Each row is a point on a landscape with many valleys, with its height.
A ball rolls from a point to the lowest of its 4 nearest points, and stops where none of them is lower. Distance is the straight distance between rows; heights are no part of it.
Z_785 h=3.50: [ -6   2   4 -29  -5 -13   7  -8 -14  30 -14  17   4   2  -8  -2  -2  -7
   5  12   1   2]
Z_193 h=0.47: [  8  -3  -7  29 -12  -1   1  26   1 -15 -11 -14  16  -1   0   1  -3  -4
  -2  -4   7  -3]
Z_2 h=0.72: [-15   0  18  21 -22 -11   7  11  22 -15 -14  10  -8  -3  13  13  -3   0
  13 -10   0  -1]
Z_941 h=2.99: [ -1  -2  18  -2   2   1 -22  -3   7  -1   8  -9  -5   0  -4 -13  12   5
   9   3  19  -3]
Z_788 h=2.17: [ 26  -7 -14  25  17  11  -3  22   1  -5  10 -28  -1 -16 -24  11 -15 -10
  -6  -2  -5  19]
Z_471 h=7.78: [-16 -18   0 -12   8  -8  13  -6   1  15 -24 -13  10   5 -21  -5 -14 -28
  -6  35 -22   7]
Z_583 h=3.16: [ 17  -2 -20  -9  10   4  -8   8  -9  -6  -1 -21   0  -5 -14   4 -10   4
  -4  -2   6   2]
Z_592 h=3.85: [  5   5  10  -2   0   8  -5  -6 -29  29  15  12   1   4   6 -18  22  19
  12 -11  12 -20]
Z_399 h=5.29: [-25  -7  -5   9  -4  -3  -1 -17  28   1   4  -1  13  -4  14   6   8 -24
   1   5 -26 -12]
Z_162 h=2.36: [ 11 -15  -9 -13  20   4  12  -2   7   1   2 -20  -1   6 -16   3 -22 -20
 -10  13 -22  12]
Z_175 h=1.52: [  7  -6  -4  14 -13   6  11   8   9 -19  -7  -5  12  -2  -1  17  -5  -6
 -12 -14   4  -2]
Z_174 h=2.25: [  3   0   8 -18   4   5 -13  -4  -6   9   3   2 -11  -1  -4  -4  10   2
  -4  -7  12   4]
Z_585 h=5.47: [ 15  -5 -13   9  18   2  -2   9   2 -12   8 -27  -2  -6 -13   4 -12  -4
  -2   7  -3  12]
Z_406 h=2.27: [-17  13  -8  -4  -6  -3  -6  -9   0  -3  10  13  11  -4  21  -5   1  -1
   3   7  -3 -11]
Z_992 h=2.93: [  1   2  -4 -16   0  -6   6 -13  -1  -7   1  14   9   2  14   7  -1   1
  -2  -6  -3  -1]
Z_751 h=1.49: [  8   0 -18 -17  -3   2  20  -1  -5  -7   4 -11   6   5  -6  15 -11 -13
 -15  -2  -6   8]
Z_281 h=4.99: [ 23  -1 -19   0  22  12   1   9   4 -18   9 -27  -8  -3 -16  10 -24  -7
   2  10  -8  22]
Z_678 h=2.35: [  1   9 -18   4   3  -3  10  11 -26   6   6   4  30  -7  -4   6 -11 -17
 -21  10  -7  -2]
Z_982 h=6.59: [ 24 -10   4  34   9  10  19  30   6 -15  -7 -29 -21  -3 -20  13 -28  -5
  -4  -6 -15  20]
Z_816 h=3.49: [-19   3   1 -27   1  -9   0 -10  -2  11  -3  14   5   3   2  -7   5 -10
  -4   9   1   1]
Z_849 h=1.18: [-11   1  12 -10  -3   4  -7 -11   2  -3   3  11 -17   1   6  -8   9  11
  -4 -24  14   1]
Z_859 h=0.99: [-19   0   2 -21   0  -8   0 -16  -4  34  -2  20 -11   8   4  -9   9   0
  -3 -10  -2   8]
Z_237 h=0.85: [-21  11  12  17 -15  -6  -2 -17  18 -17  -4  17  -1  -3  28   6  -1   8
  13 -10  -5  -4]
Z_36 h=0.83: [-27   7  17  34 -25  -8  -1  13  24 -11  -9  -1   0   1  20  -8   8   7
  22   1  -9 -11]
Z_425 h=0.95: [ 19  -4  -5   4  -7   4  -1  19  -8 -15 -22   3   9   2  -3   1   3  23
   1 -22  18 -10]
Z_214 h=0.68: [-15   8  -4   1   5  -2   7 -19 -19  30  14  33 -13   4  19 -15   0  22
  12 -12  -5  -9]
Z_549 h=1.31: [-23  -6  14  -2  -1   9 -17  -8  23  10   1  -4 -22  -3  11 -13  15  -4
   6  -6   5 -18]
Z_839 h=4.98: [  6 -16  -2 -19   5   4  11 -13  12 -13   4 -12  -9  -1 -14  15 -13 -19
  -8   2 -10  15]
Z_814 h=3.19: [ -4   4  -4  10  -7  11  -5   4  -9 -13  -1   1  19  -2  10  -7  11  20
   6   1  14 -12]
Z_476 h=3.51: [  1  12   5 -32   2 -16  -5  -6 -23  23   4   2   1   5 -18  -7  16 -10
   0   9   3  12]
Z_489 h=1.82: [ 10 -25  -1   4  11  12  17   3  13   4   8 -20  -4   0  -9  15 -17 -27
 -21  11 -18   7]
Z_696 h=0.82: [ -3  -6  24  13 -15   8 -16  -2  11   9  -4   3 -10  -2  14 -14  17   6
   8 -11  15 -14]
Z_40 h=1.29: [-21  -1  14  -3  -1   4  -3 -16  19  14   1  16 -21  -5  19  -7  16  -5
  12 -16  -7  -7]
Z_253 h=1.44: [  1   1  15  12  -4  10  -4   1 -12   9   2   4  -9  -1   2 -13  17  20
   9 -23  22 -12]
Z_558 h=0.98: [-10   2   8   2 -15   2  -3  -6  12 -16  -4   4   4   3  13   8  -3   2
   2 -11   7  -8]
Z_235 h=3.68: [ 20  -6  -7 -23  -1 -19  17   0  -9  15 -16   4  -3   7 -22   5 -13  -8
   4  28  -3  26]
Z_238 h=7.48: [ 23  11 -15 -12  27   5  -3   5  12  -8   2 -29 -11  -5 -17   9 -25   1
   9   7 -21  20]
Z_654 h=2.98: [ -1  -6  27   8  10   3 -11  -1   4 -10  -7 -21 -33  -2 -19  -1   4   8
  20 -13  14  15]
Z_887 h=0.90: [ -4   4  14  21  -6   5   5  -1  -7   0 -17  17   3   4  17 -12  14  24
  14 -28  14 -13]
Z_192 h=1.23: [  2  -9  -2  -4  -4  13  18  -2   3 -10  -4   2   7  -6   4  20 -13   1
 -16 -14  -8  -1]
Z_687 h=2.04: [  5 -15  13  38   6  18  10  -4  20   8   4   3  11 -11   1  15  -5 -32
 -28 -12 -19  13]
Z_871 h=0.74: [-22   0   0 -10  -6  -5   3 -14 -20  37   5  23  -3   1  11  -7   5   4
   3 -17  -2  -5]
Z_24 h=0.93: [-13  -1  17   4  -8   7 -20  -9  21  12  -1  -2 -17   6  10 -22  20  -1
  13  -6   8  -9]
Z_3 h=1.16: [ 17 -18 -15  -2   4  13  16   6   3 -10   8 -11  -5   2 -11  16 -13 -16
 -26  -5  -9  12]
Z_479 h=7.07: [ 13  -3  -2   7  24   2 -11   0   5  -5   8 -29   0  -7 -27   1 -14 -15
   4  13 -20  15]
Z_928 h=1.28: [  5   3  14   0  -7   5  -7   5  -1  -9  -7   1 -10   1   2  -2   9   8
   1 -15  17  -2]
Z_845 h=3.37: [  0   1 -18  20  -3   3   2   8  -8  -5  12   0  29 -12   7  10  -3   1
  -9  -3  -1 -11]
Z_997 h=1.11: [-16   3   6  -4  -3   9  -7 -20  13   5   0  17 -13  -2  21  -1   7   7
  15 -12   1 -12]
Z_543 h=2.71: [ 11 -12  -7 -33  -3 -14  21  -2   1   5  -3   3   5  12  -7   7 -12  -8
 -17  11  -7  13]
Z_692 h=1.06: [  1 -10  16  16 -11   0   2  16   6 -20 -10 -13   4   6  -4   8  -3   2
   5 -14  14  -3]
Z_316 h=2.42: [  2  -2   7 -22   2  -9  -6  -6 -21  23   3   9  -6   2 -12  -9   8   0
   1  -5   3  13]
Z_906 h=2.43: [-10  -9   2  18 -10   8  -3   0   4  -4   7  -7  20  -7  -1  12  -1 -20
 -13  -5 -13   1]
Z_129 h=1.92: [-16   0   7  11 -16  13 -11  -5  25  -2   1   3   3   1  19  -9   9  -1
  16  -1  -1 -16]
Z_99 h=1.59: [-15   0  -2  22 -17   8  -5   6  17 -10   4  -3  18  -3  16  -6   3 -12
   4   0   0  -7]
Z_867 h=3.11: [-14  10   7  -2   0  -6   8 -10 -29  46  20  21  -9   1   3 -13   9   6
  19  -1   6  -7]
Z_422 h=2.08: [ 18   4 -15 -33  -1  -9  13  -1 -13   5  -3  -2   4  11 -14  11 -12  -1
 -24   7  -2  18]
Z_973 h=0.77: [-24   4  17  32 -18  -5   5   0  33 -18 -17  13  -9  -2  21  -2  -5   7
  19  -5 -11  -8]
Z_872 h=1.04: [ 24  -9 -27  15   3  12   9  25  -4 -10   2 -16  12  -2 -18  13 -14  -2
 -19  -8   6  -2]
Z_702 h=2.05: [ 24  -2 -26   1  14   4   1  17 -12   1  14 -22   4  -4 -14  15  -9  -9
 -16   6  -2   7]
Z_379 h=3.30: [ 17   4 -14 -28  -5 -17  14   7 -13  19 -11  -3   7   6 -22   4 -11 -12
  -2  25  -1  22]
Z_86 h=0.88: [ -9   4  -9  14  20  -4   6 -13  -5   8  17  23 -25  10  27 -21   8  25
  13  17  -5 -21]
Z_767 h=3.33: [ 14  10 -18 -14   1  -9   9  17 -23   5  16   4  27  -5 -16   4  -2 -10
 -10  21  -3   5]
Z_721 h=1.15: [-11   1  12 -22  -3   2   1 -21  -3  14   6  12  -5   2   9  -3   7   2
  -3 -10   0   3]
Z_462 h=1.35: [  0  -1  10  -7  -1   4 -13  -7 -12  10   6  18  -3  -3   3  -8  19   9
   1 -21   8  -5]
Z_120 h=3.87: [  1  -8  -1 -32   1   7   4  -8   4   0   3  -9  -5   7 -14   8   4  -8
  -5  10  -4   9]
Z_933 h=1.88: [ 12 -10 -13   0  10   8   3  10  -3   0  10 -19   6   0 -19   4 -11 -23
 -18  17 -11  10]
Z_645 h=3.57: [ -6   4 -10   3  -6   6   6 -15   1 -19   1  21   7   1  23  13  -9  13
  -1 -14  -1  -8]
Z_764 h=1.83: [ 12  -2 -22  -5  -1   6  10  14 -15   1   7 -10  18  -3  -7  14  -9 -10
 -17   5  -1   3]
Z_356 h=2.21: [-36   4   5 -16  -1  -8   4 -17  14  28 -12  17 -12  -1  21 -13  10  -7
  15   8  -5 -14]
Z_441 h=1.48: [-12  -5   1  36 -11  -7   1   3  11 -13   0   2  17  -4  11  12  -6  -2
   4 -11  -8  -1]
Z_665 h=1.70: [-10  19  -2   1   1   1   3 -14 -12  -1  11  20   4   2  23  -1   7  22
   8  -4   4 -18]
Z_386 h=1.85: [-21  14   2 -17  -1  -8   5 -18  -7  29  -1  27  -1  -2   7 -16   8   4
   9  18  -1 -13]
Z_676 h=1.01: [ -8  -9   4 -27   3  -2  -8 -11   1   7   1  -3  -4   6  -2  -1  12 -17
  -3   7  -7  -6]
Z_752 h=1.24: [  5  -4   3  27  -3   3  -1  14   7 -16   3 -17   9  -6 -14  11   3 -15
 -10  -6   2   4]
Z_371 h=0.66: [-18   6  29  22 -28 -15   3  13  12 -14 -19  14 -14   3  16  -3   8  17
   7 -18   5  -4]
Z_981 h=4.29: [ 14  -1   2 -19 -17 -19  11 -11  -7  15 -23  10  11   0 -18   2  -9 -15
  16  28  10  15]
Z_727 h=5.15: [-10  -8   5  -6   4   4 -10  -6  17  -6   2 -14  -1  -1  -8   3   2 -25
  -6  16 -11  -1]
Z_79 h=1.09: [ -6  -3   6 -11 -11   3  -1  -8  10 -13  -1  -2   3  -6  12   7   3 -10
  -5  -1   4  -6]
Z_968 h=1.51: [ 11 -15   4  28   1  11   6  10  13 -17   0 -22   1  -6 -13  14 -11 -16
 -17  -4   0  14]
Z_502 h=1.81: [-13   9   0   2  -1   4  -7 -10   8  -4  10  18   0  -3  30 -17  10  11
  13   3  -6 -16]
Z_966 h=1.34: [ 19 -17  -8  -3  10  17  14   6   8  -1  12 -24  -5  -1 -15  12 -21 -21
 -18  -3 -17  15]
Z_657 h=0.92: [ -4   2   8  15  -1  -1  -1   2   3 -14 -17  19  -9   2  11   0  -1  31
  10 -22  10 -12]
Z_680 h=9.08: [ 25  -2  -9 -22  24   4   9  -4  12  -7   6 -25 -18   4 -13  15 -22  -8
  -3   8 -21  19]
Z_534 h=0.73: [-20   4  30  19 -19  -5 -12   4  22   0 -13   0  -6   1  16  -8  14   8
  13  -9   9  -9]
Z_254 h=5.03: [ -4 -11  21  -6  -1   9 -10  -6  19 -19  -9  -9 -19  -1  -3   4   5  -5
   8 -10   8   7]
Z_340 h=1.19: [ -4   5  -1  11 -17   8  -2   4  11 -21  -2   3  15  -8   7  13  -1   0
  -2 -14   0   2]
Z_438 h=1.58: [  8 -17  -9  17   7  16   1  11   4 -10  10 -12  16  -4 -10  15  -9 -20
 -13  -7  -5   3]
Z_25 h=0.62: [-19  16  -3  -4   6  -2   5 -24  -9  19   8  29 -12   4  26 -12  -3  20
  18   4  -9  -9]
Z_972 h=0.78: [-16  11  -2  14  21   4  -3 -12   0   7   9  26 -27   5  30 -16   8  28
  15  -8   2 -12]
Z_212 h=5.77: [ 20   1  -2  18  13  11   4  21  11 -24   3 -31 -13  -9 -18   9 -27   4
  12  -6 -13  23]
Z_131 h=0.16: [  0   7  10  18 -21  -1   2  16  -3 -19 -23   5   7  -3   1   2   0  16
   9 -14  10 -13]
Z_381 h=3.26: [ 18   7 -16 -20  20  -9  -2  11  -9   6   5 -18  -1  -1 -23   0 -16 -16
   0  28 -12  15]
Z_204 h=1.08: [  8 -10  13  48   5   4   5  28   8   5  -1 -14  -3 -14 -16   6  -3  -9
 -18 -10   3  16]
Z_643 h=6.57: [ -5   5  -9  -5 -14 -16  18  -1 -10  12 -14  12  26   1 -10   6 -16 -22
  -4  29 -10   3]
Z_622 h=0.75: [-15   3  33  17 -20 -20   7  31  -1 -17 -17   5   3   8   9 -11   7  13
   4 -11   1 -14]
Z_935 h=2.86: [ 12   2 -10 -36   3 -13   1   0 -12   6   1 -11  -1   2 -23   2 -10  -9
  -7  18  -1  17]
Z_495 h=1.03: [-16  15   6   7   3   8  -6 -12  -1   7   8  18  -8  -5  25 -13  11  28
  11  -8   9 -17]
Z_741 h=1.99: [ 10   4 -11  14  -9   3  -3   7  -3 -20   1   1   9  -3   8   7   1  13
   1 -10  13 -14]
Z_213 h=3.31: [ 14  -2 -15   3   3   6  -5  16 -11 -16  11 -13  13   0 -11   6   0   1
  -9   3  13   5]
Z_987 h=5.26: [  6  -9   8  -7   9   6  -3  -9  15 -18  -4 -23  -9  -2 -16   0   1 -14
   5   1   2  10]
Z_850 h=5.93: [-17   6  -2 -23   0 -13   0 -13   3  21  -7   3   1  -3  -8 -11  -3 -17
   2  30  -4  -3]
Z_484 h=5.61: [ 13   0  -6 -19   8  -3 -15  -3  -4  -7  -2  -8 -11  -3 -17   3   1  12
  -1   1   8   7]
Z_965 h=1.02: [ 38  -3 -32  -7  -5   6   5  20  -9 -15 -14 -19  -3   6 -15  16  -9  12
  -7   0   0   0]
Z_522 h=4.85: [ 28  -1   3 -20  18  -9 -11   1 -27  16   5   3 -15   6 -18  -3  21   9
  -5  -4   0  14]
Z_224 h=2.54: [-18  -3   3  16  -8   0  -2 -14  26  -4   2   9   3  -5  24  -7   9  -3
  10   3 -17 -14]
Z_5 h=1.89: [-13   5  11  -6   2   9 -12 -15   4  32  16  12 -16  -3  13 -21  21  -3
   1  -7   6 -18]
Z_463 h=3.48: [ 24  11  -8 -28  13  -8 -14   2 -19   6  -2  -7  -2   2 -19  -8  14  11
  -2   8  10   5]
Z_921 h=2.88: [ -9   7 -20   5   4   0  16  -2  -6   3   2  15  26  -1  13   8 -14 -12
 -16   6 -19   0]
Z_324 h=1.64: [ 19 -19   4  25  -6  21  20  13  11  -5  10  -7   3 -14  -8  20 -16 -13
 -23  -6  -8  13]
Z_117 h=4.32: [-16 -13  -3  -1   2   7   2  -2  11   6   2 -10  18  -3   0  13  -8 -34
 -11  11 -23   0]
Z_155 h=0.86: [-10  -3  13  10 -18   1  -3  -9  24 -10  -4   0  -1   0   5   5   5 -11
   9 -11   0  -3]
Z_402 h=2.62: [  2   5  -3 -20   5  -6   0 -12  -5   4   4   2   1   6  -5   5   2  -8
 -11  -3  -1   0]
Z_413 h=1.30: [ 26 -15  -8  39  15   8  10  25   7  -3   3 -15  -8  -8 -18   8 -11  -8
 -19  -4   4  21]
Z_380 h=1.55: [  0  14  11  34   7   2  -5 -10 -13   1   2  19  -6   8  32 -15  13  37
  18   3   7 -29]
Z_469 h=0.80: [-11  -3  15  31 -20  -8  -7  21   9 -14 -11 -14  21  -4   2  -8   8  -3
   8  -1   0  -8]
Z_898 h=3.96: [ 24  -9 -11  24  21  21   2  13   9  -9   4 -28 -14 -11 -18   6 -20  -2
  -2   1 -14  21]
Z_697 h=4.16: [  4  13 -15 -23  -3 -10   6   8 -16   0   1   6  13   5  -5   2  -1  -3
  -8  14   0   8]
Z_759 h=7.88: [  8   9  -3 -28  13  -8 -11  -3  -6   7   6 -13  -4   7  -6  -7   3 -11
   0  20   5   4]
Z_714 h=5.89: [  4   3  -6  -8  15   3 -11   3  -1  -8   8 -16  -1  -6 -18   1  -2 -17
   2  19  -5   2]
Z_292 h=3.22: [ -4  10 -11 -10  -2  -5   8 -16 -15 -11   5  18  11   4  13  12  -5  15
  -1  -5   0  -1]
Z_333 h=4.38: [ -4  -7   9   3  -3   4 -18   2   8 -19   3 -14  10  -4  -6   0   4 -10
   1   7   9   1]
Z_158 h=1.33: [ 23  -3 -12  28  10   4   4  13  -8   4  10 -12  11  -9 -14  10 -10 -11
 -24  -1   2  11]
Z_886 h=4.17: [  1  11   2 -12   0   3  -7  -7 -16  12  15   8   9  -3   8 -12  19   3
   5   9  17 -19]
Z_147 h=1.22: [ -2   5   5  33  -2   0  -1   2   1 -19  -4  18   1   9  21  -8   5  32
  22   0  10 -26]
Z_996 h=0.94: [-21   5  12  34 -17  -7  -3  10  17 -19  -5  12  -3   3  26  -3  10  24
  22 -10   2 -14]
Z_605 h=1.80: [ -9  12   1  -7   2  -1 -13  -8  -9  21   7  23  -5   2  18 -17   9   7
  11  -1   1 -17]
Z_273 h=7.57: [  7  -9  -2  20  30   9  -1   7   8  -2  11 -24   2  -8 -17   2 -15 -28
 -17  12 -26  12]
Z_470 h=2.69: [ -2   7  12  -6  -4   8 -16  -3  -1   5   4  -2  -1  -3  14 -15  20   4
   5   1  10 -14]
Z_217 h=8.74: [-10 -13  -5 -19  15  -1   1  -8   5   7  -6 -16   5   5 -22   6 -14 -32
 -10  22 -21   0]
Z_393 h=0.87: [-17   7   3 -11   1  -8  -1 -15 -11  37   0  26  -7   1  19 -14  -1  -2
   8   5  -8  -6]
Z_66 h=3.58: [-13   8   9 -13  -7 -21   2 -15 -23  39  -9  28   6  -2  -6 -16   8   6
  21  11  10  10]
Z_56 h=0.60: [-12   8  -1  24   2   8  -2  -4  26   2   0  13 -24   4  37 -13   5  22
  21  -2   3 -18]
Z_944 h=5.92: [ -3 -18  -1 -10   1 -15   9   0  -2  13  -8   3  13   7 -16   4 -17 -26
  -7  24  -9  11]
Z_460 h=1.21: [-13  -7   6  -5   1  12  -6  -6 -17  32  14   4 -16  -6  -2 -13  11   6
   4 -20   9   2]
Z_770 h=1.05: [ -8  -8  20   2  -5  16  -8  -1   7  -2  -4   5 -18   4   8  -8  13   7
   9 -25  12  -6]
Z_252 h=3.02: [ -4 -15  29   7  -5 -10   2  13  11 -15 -14 -17 -17   1 -12   1   7   1
   5  -2  14   9]
Z_499 h=1.20: [-18   0   6   0  -1   9  -5 -13  -2  23   7  15 -14  -2  13 -10  11   3
   6 -19   5  -3]
Z_578 h=3.99: [  0 -12  16   2  -3   0 -11  18   9 -26  -5 -20 -10  -4  -8  -2   4  -5
  10   1  21  12]
Z_376 h=3.47: [  3 -10  23 -10  13   7 -16  -8   3  -4   1  -6 -22  -2 -11 -12   7  -2
   6  -3  16   7]
Z_18 h=1.65: [  6   5  10  15  -8  10  -8  -1  -4   3   1   8   0   4  28 -17  11  27
  15  -1  12 -21]
Z_765 h=2.11: [  4   3 -20   8  -4   8  19   8 -12   1   9   2  19  -1  -5  13 -18 -13
 -30  -9  -7   1]
Z_440 h=2.72: [  5   5 -19  10  -5   4   5  10 -12  -8  -2   3  24   0   7  10   1   1
 -12  -5   3  -6]
Z_49 h=3.45: [ -7  -3 -10  -5  -2   1   4  -6  -1   3   4   6  22  -2   2   5  -2 -20
 -13  13  -8  -7]
Z_778 h=4.61: [-21  -2   4 -27  -2  -6  -4 -17   7  19 -12   9  -9   9   2  -9   0 -11
  -4  12  -9  -7]
Z_870 h=1.77: [-12  -8  11 -17  -2  -1  -3 -20  16   2   4  12  -6   2   6   3   7 -11
  -7  -6  -2  -1]
Z_909 h=1.47: [  1 -15  -5   4  -9  10  17  -3  14 -10   5  -5   7   4   2  15  -9 -10
 -16  -2  -8   8]
Z_579 h=1.53: [ -4   5   7 -16   0  -1  -1 -16 -22  21  12  25  -1   1   8  -5  12  27
  -5 -23   8  -2]
Z_573 h=6.85: [ -4 -16  -1 -26   8  -2  12 -12  15   2  -7 -15  -5   6 -11   2  -8 -23
  -7  14 -16   7]
Z_619 h=2.40: [ 20   4 -17 -25  12  -3  -8  11 -18  -3   2  -8   7   4 -10   6   8  10
 -11   4   9  -3]
Z_513 h=1.50: [  8 -16  11  41   6  10   6  13  11   9   1  -5   4 -10  -7   9  -4 -18
 -22 -14  -2   7]
Z_300 h=4.00: [ 20   6  -8 -36  12 -20   2   1 -14  12  -3  -4 -16   7 -23  -2   0   8
   4   8 -10  22]
Z_361 h=1.10: [-13   4   7   7  -4   4  -2  -4   9  -3   3  18  -6  -2  14  -1  -2  16
  15 -14  14  -6]
Z_575 h=2.70: [  4  11   4 -20  -2  -2  -8  -4  -7   2   1   3   7   2   6  -3   7   2
  -6  -2   5  -6]
Z_825 h=0.49: [-15   8  -3  39  -4  -6  -4 -11  35  -9   3  14 -14   1  28 -11   2  23
  28   0  -9 -14]
Z_185 h=1.73: [-10   4  -6  14 -13   1  -3   7   7 -16   0   3  15  -1  10   3   2   2
   2  -4   2 -10]
Z_19 h=7.65: [ 17  -1   7 -23  16   3 -16  -4   4  -6   0 -18 -27   0 -10  -6  -4   9
  11  -6   2  23]
Z_608 h=0.54: [ -7   2  20  15 -14  -7  -1   6  -2  -2 -20   8 -12   1   6  -3  14  14
   6 -19  17  -8]
Z_994 h=0.31: [-14   2 -11  31   8  -4   2 -11  24 -11   9   9 -10   6  33  -7   0  22
  20  14  -4 -17]
Z_892 h=4.65: [-15 -11  11  -1   5  10 -16 -10  17 -13  -3 -17  -6  -6  -1   2   7 -21
  -1  -1  -1   2]
Z_956 h=0.97: [-14  -3  21  15 -20 -19  10  27   0 -19 -22 -12   2   7  -8   0  -5   1
   3  -9   5  -1]
Z_868 h=5.54: [  9  -4  -2 -35  16 -18  -2  -5   3   0   1 -15  -1   1 -14   0  -6 -16
  -2  21 -14  12]
Z_493 h=0.79: [-11   3  20  28 -19  -3  -6   9   6 -14 -10   7   4   2  22 -14  10  15
  19  -3  11 -15]
Z_655 h=1.86: [  3 -17   4  37   9   7  -4   4   7  -1   4 -14  12  -5  -9   1  -2 -24
  -7   1  -4   1]
Z_274 h=0.81: [-21   9  -3  -8   4  -3   2 -17   6  28   9  25 -19  -3  26 -22   7   3
  18  -3  -8 -19]
Z_21 h=2.97: [  6  -3   4 -31   0 -23  10  -6 -18  24 -21  24   1   6 -10  -5   7  -6
  -3   6   9  14]
Z_824 h=2.85: [  7  -3   2   8   1  -1  -6  16   3 -23  -8 -20  -1  -1 -11   5   2   3
   0  -5  17   6]
Z_388 h=3.60: [-11   4 -14  15   5   1  -3  -5  -3 -22  10   9  18   0  18   6  -8  -5
  -8  -3 -13 -10]
Z_562 h=0.32: [-25  19   5   0   5  -9   7 -15 -12  32   8  34  -9   5  24 -23   4  15
  22  11  -5 -15]
Z_411 h=3.10: [  6   6  -4  -8  -5  -1  -4  -6 -15  -7 -11  12   8  -2   8   4   7  25
  -7 -28  17 -17]
Z_69 h=3.75: [ 14  13 -14 -21   7  -3  -4   6 -19   2   4   0  12   0  -8  -3  12   5
  -5  21   4  -5]
Z_453 h=3.34: [-15  12  -9  -6   1  -4   6 -14  -7  -1   9  26  14   5  15   3  -9   8
   0  13 -16  -9]
Z_419 h=1.84: [ 21   2 -22 -15  -6   0   9  11 -20  -5   6  -6   7   9 -10  10  -7   3
 -19   0  -3   0]
Z_177 h=0.76: [ 18   7 -14 -17  17  -2   3   1  -1  -2   1 -20   1   2 -15   1 -17 -15
   0  23 -18  18]
Z_894 h=2.55: [ 17  -3 -10  12   5  12  -4  15  -5 -11   5 -19   9  -4 -11   2  -3  -9
 -12   7   4   7]
Z_561 h=2.06: [ -8  -1   8  15 -13   5 -12   1   9  -5  -5  -6   8   3  15  -3   5   9
   9  -3  13 -10]
Z_527 h=7.27: [ 30 -10 -22  13  15   7   3  17  -2 -17   0 -23 -18  -1 -17  12 -14  16
  -2  -7   3  10]
Z_439 h=2.19: [ 16   8 -11  -5  -5   5  -8   9 -10 -14  -6   0  12   1   5   1  14  12
   1  -8  16 -10]
Z_113 h=0.84: [-10  -8  12  23 -28  -8   4  12  17 -23 -12  -7   7  -4  -1  14  -8  -2
  -1 -14  -5   3]
Z_851 h=3.39: [ 19   7 -12 -20  10 -18   4   8 -16  10  -6  -8   3   5 -19  -1 -12 -12
   1  24  -8  20]
Z_885 h=0.91: [-12   8   6  27  -4   1  -1  -4   1  -1  -5  23 -16   4  24 -11   5  43
  24  -8  10 -16]
Z_391 h=1.25: [ 11  -2  -5   7 -13   7  -4  13  -4 -16 -15  -6   6   2  -7   6  -2   9
  -8  -8  18  -3]
Z_208 h=4.60: [ -5  -4   1 -19  -7 -20  12 -10 -10  18 -20   7   8   1 -18  -4  -7 -20
   5  33  -2  14]
Z_801 h=3.23: [ 16   3  -7  -8   0   3  -7   2 -19   3   0   5  -4   2  -4   1  16  23
  -9 -17  12  -4]
Z_808 h=0.89: [  9  -2   6 -31   2  -6   1 -16 -15  13  -6   7  -6   6 -13   0   5  -4
  -7   0   3  15]
Z_936 h=4.24: [-12  14 -16  16   1   6   6  -8   4 -14  14  13  15  -4  24   1  -3  12
   6   5  -3 -16]
Z_554 h=4.69: [  0  13   5 -23  -4 -11  -3  -3 -16  18   2  10   7   0   0 -13   9   1
   4  15   4   0]
Z_421 h=4.25: [ 34  20 -19 -34  20 -15   1  15  -6   8  -1 -15 -11   5 -20   5 -18  20
   5  13 -19  29]
Z_17 h=1.00: [-15  -6  19   4 -12  -4  -8  -3  20   0  -7   8 -15  -3  10   1  10 -10
   6  -8   8  -8]
Z_171 h=1.07: [ 27  -5 -16  12   7  13  11  19  -5 -13   9 -19   2   4 -11  19 -11  -2
 -26 -10   2   8]
Z_584 h=3.76: [ 26  16 -24 -24   9 -10   3  11 -20  11   4 -13   3  -1 -25   9  -1  -4
  -3  24  -6  10]
Z_754 h=2.31: [ -1  -6  25   0  -4  -2  -8   7   0  -7  -8  -7 -24  -3 -13  -7  12  13
   6 -16  19   6]
Z_63 h=4.96: [  7  -2   6 -22   6   7 -15  -2 -10   2   5  -9 -23   1 -14  -9  15   3
   0  -4  10   3]
Z_829 h=1.90: [ -6   1   8 -18  -3   0  -6 -14   3   6   6   7   4  -1   9  -5  12   2
   0   1   7  -8]
Z_974 h=1.54: [  4   9   2  16   0  -1  -1   5  -8  -9 -14  18  15  -4   5  -9   7  36
  12 -20  10 -21]
Z_708 h=3.79: [ 10   4 -14  -4   5   1  -5   4  -1  -3  13 -13  17   0  -9   3  -3 -13
 -11  13   0  -6]
Z_437 h=3.64: [ -8  12  -9  11   0  -2  -1  -9   4 -20   2  25   9   5  23   3  -3  16
   4  -6   7  -1]
Z_861 h=3.09: [-15  16  -2 -12 -11 -21  12 -14  -8  19 -14  22  14   0  -1  -9  -2   4
  13  24  -1  -3]
Z_615 h=2.16: [ -2   0  11  -5   5   9  -9  -8 -22  31  16   3  -8   0  -6 -15  24  10
   6 -14   9  -4]
Z_779 h=1.98: [  1 -10  17  35  -8  -3   4  34   7 -17 -14 -24  -1   5 -24   8  -7 -10
  -6   3   1   9]
Z_96 h=3.32: [-21   0 -12   7  -2   9   0 -17   9 -14   7  15   5  -1  17   2  -7  -2
  -1   3  -8 -10]
Z_265 h=0.96: [-12   3   2  -2  -6   5  -7  -9  13 -12   1   6   3  -9  21  -6   7   1
   0   1  -2 -10]
Z_365 h=4.58: [ 15  -1  -4  -6   2   4   4   3   3 -20  -4 -14  -4   7 -18  16  -7   7
 -14  -6   3  12]
Z_804 h=4.56: [  9   8 -14 -25  -1 -11   3  -2 -14  -2  -5   9  17  -2   1   8  -2  14
 -18   4   8   4]
Z_71 h=4.02: [ 31   9 -18 -36  18 -14  -1  11 -18   7  -6 -12 -14   4 -21   6  -4  10
  -9  11  -3  22]
Z_416 h=4.42: [  2  -5  -7 -19   6 -18   4   3 -12   8   2 -12  11   0 -27  -2 -11 -21
  -2  32  -4  11]
Z_480 h=1.12: [-23  -6   4  22 -13   1  -2  -8  27 -14   4   1  11 -10   8  10  -6 -10
  -3 -11 -11  -4]
Z_669 h=4.33: [ 20  -6 -16  -6   7   7  -1  12   4 -16   7 -18   4   6 -13  10 -11   0
  -7   2  -8  15]
Z_555 h=3.00: [-10   7   4   1  -5  10   6 -15 -28  40  19  14   0   5   7  -9  16  21
   9 -18   1  -9]

Where does a ball stop that starts at each point below?
Z_765 | Z_872
Z_212 | Z_204
Z_499 | Z_608
Z_419 | Z_872
Z_237 | Z_608
Z_767 | Z_872
Z_702 | Z_872
Z_996 | Z_608
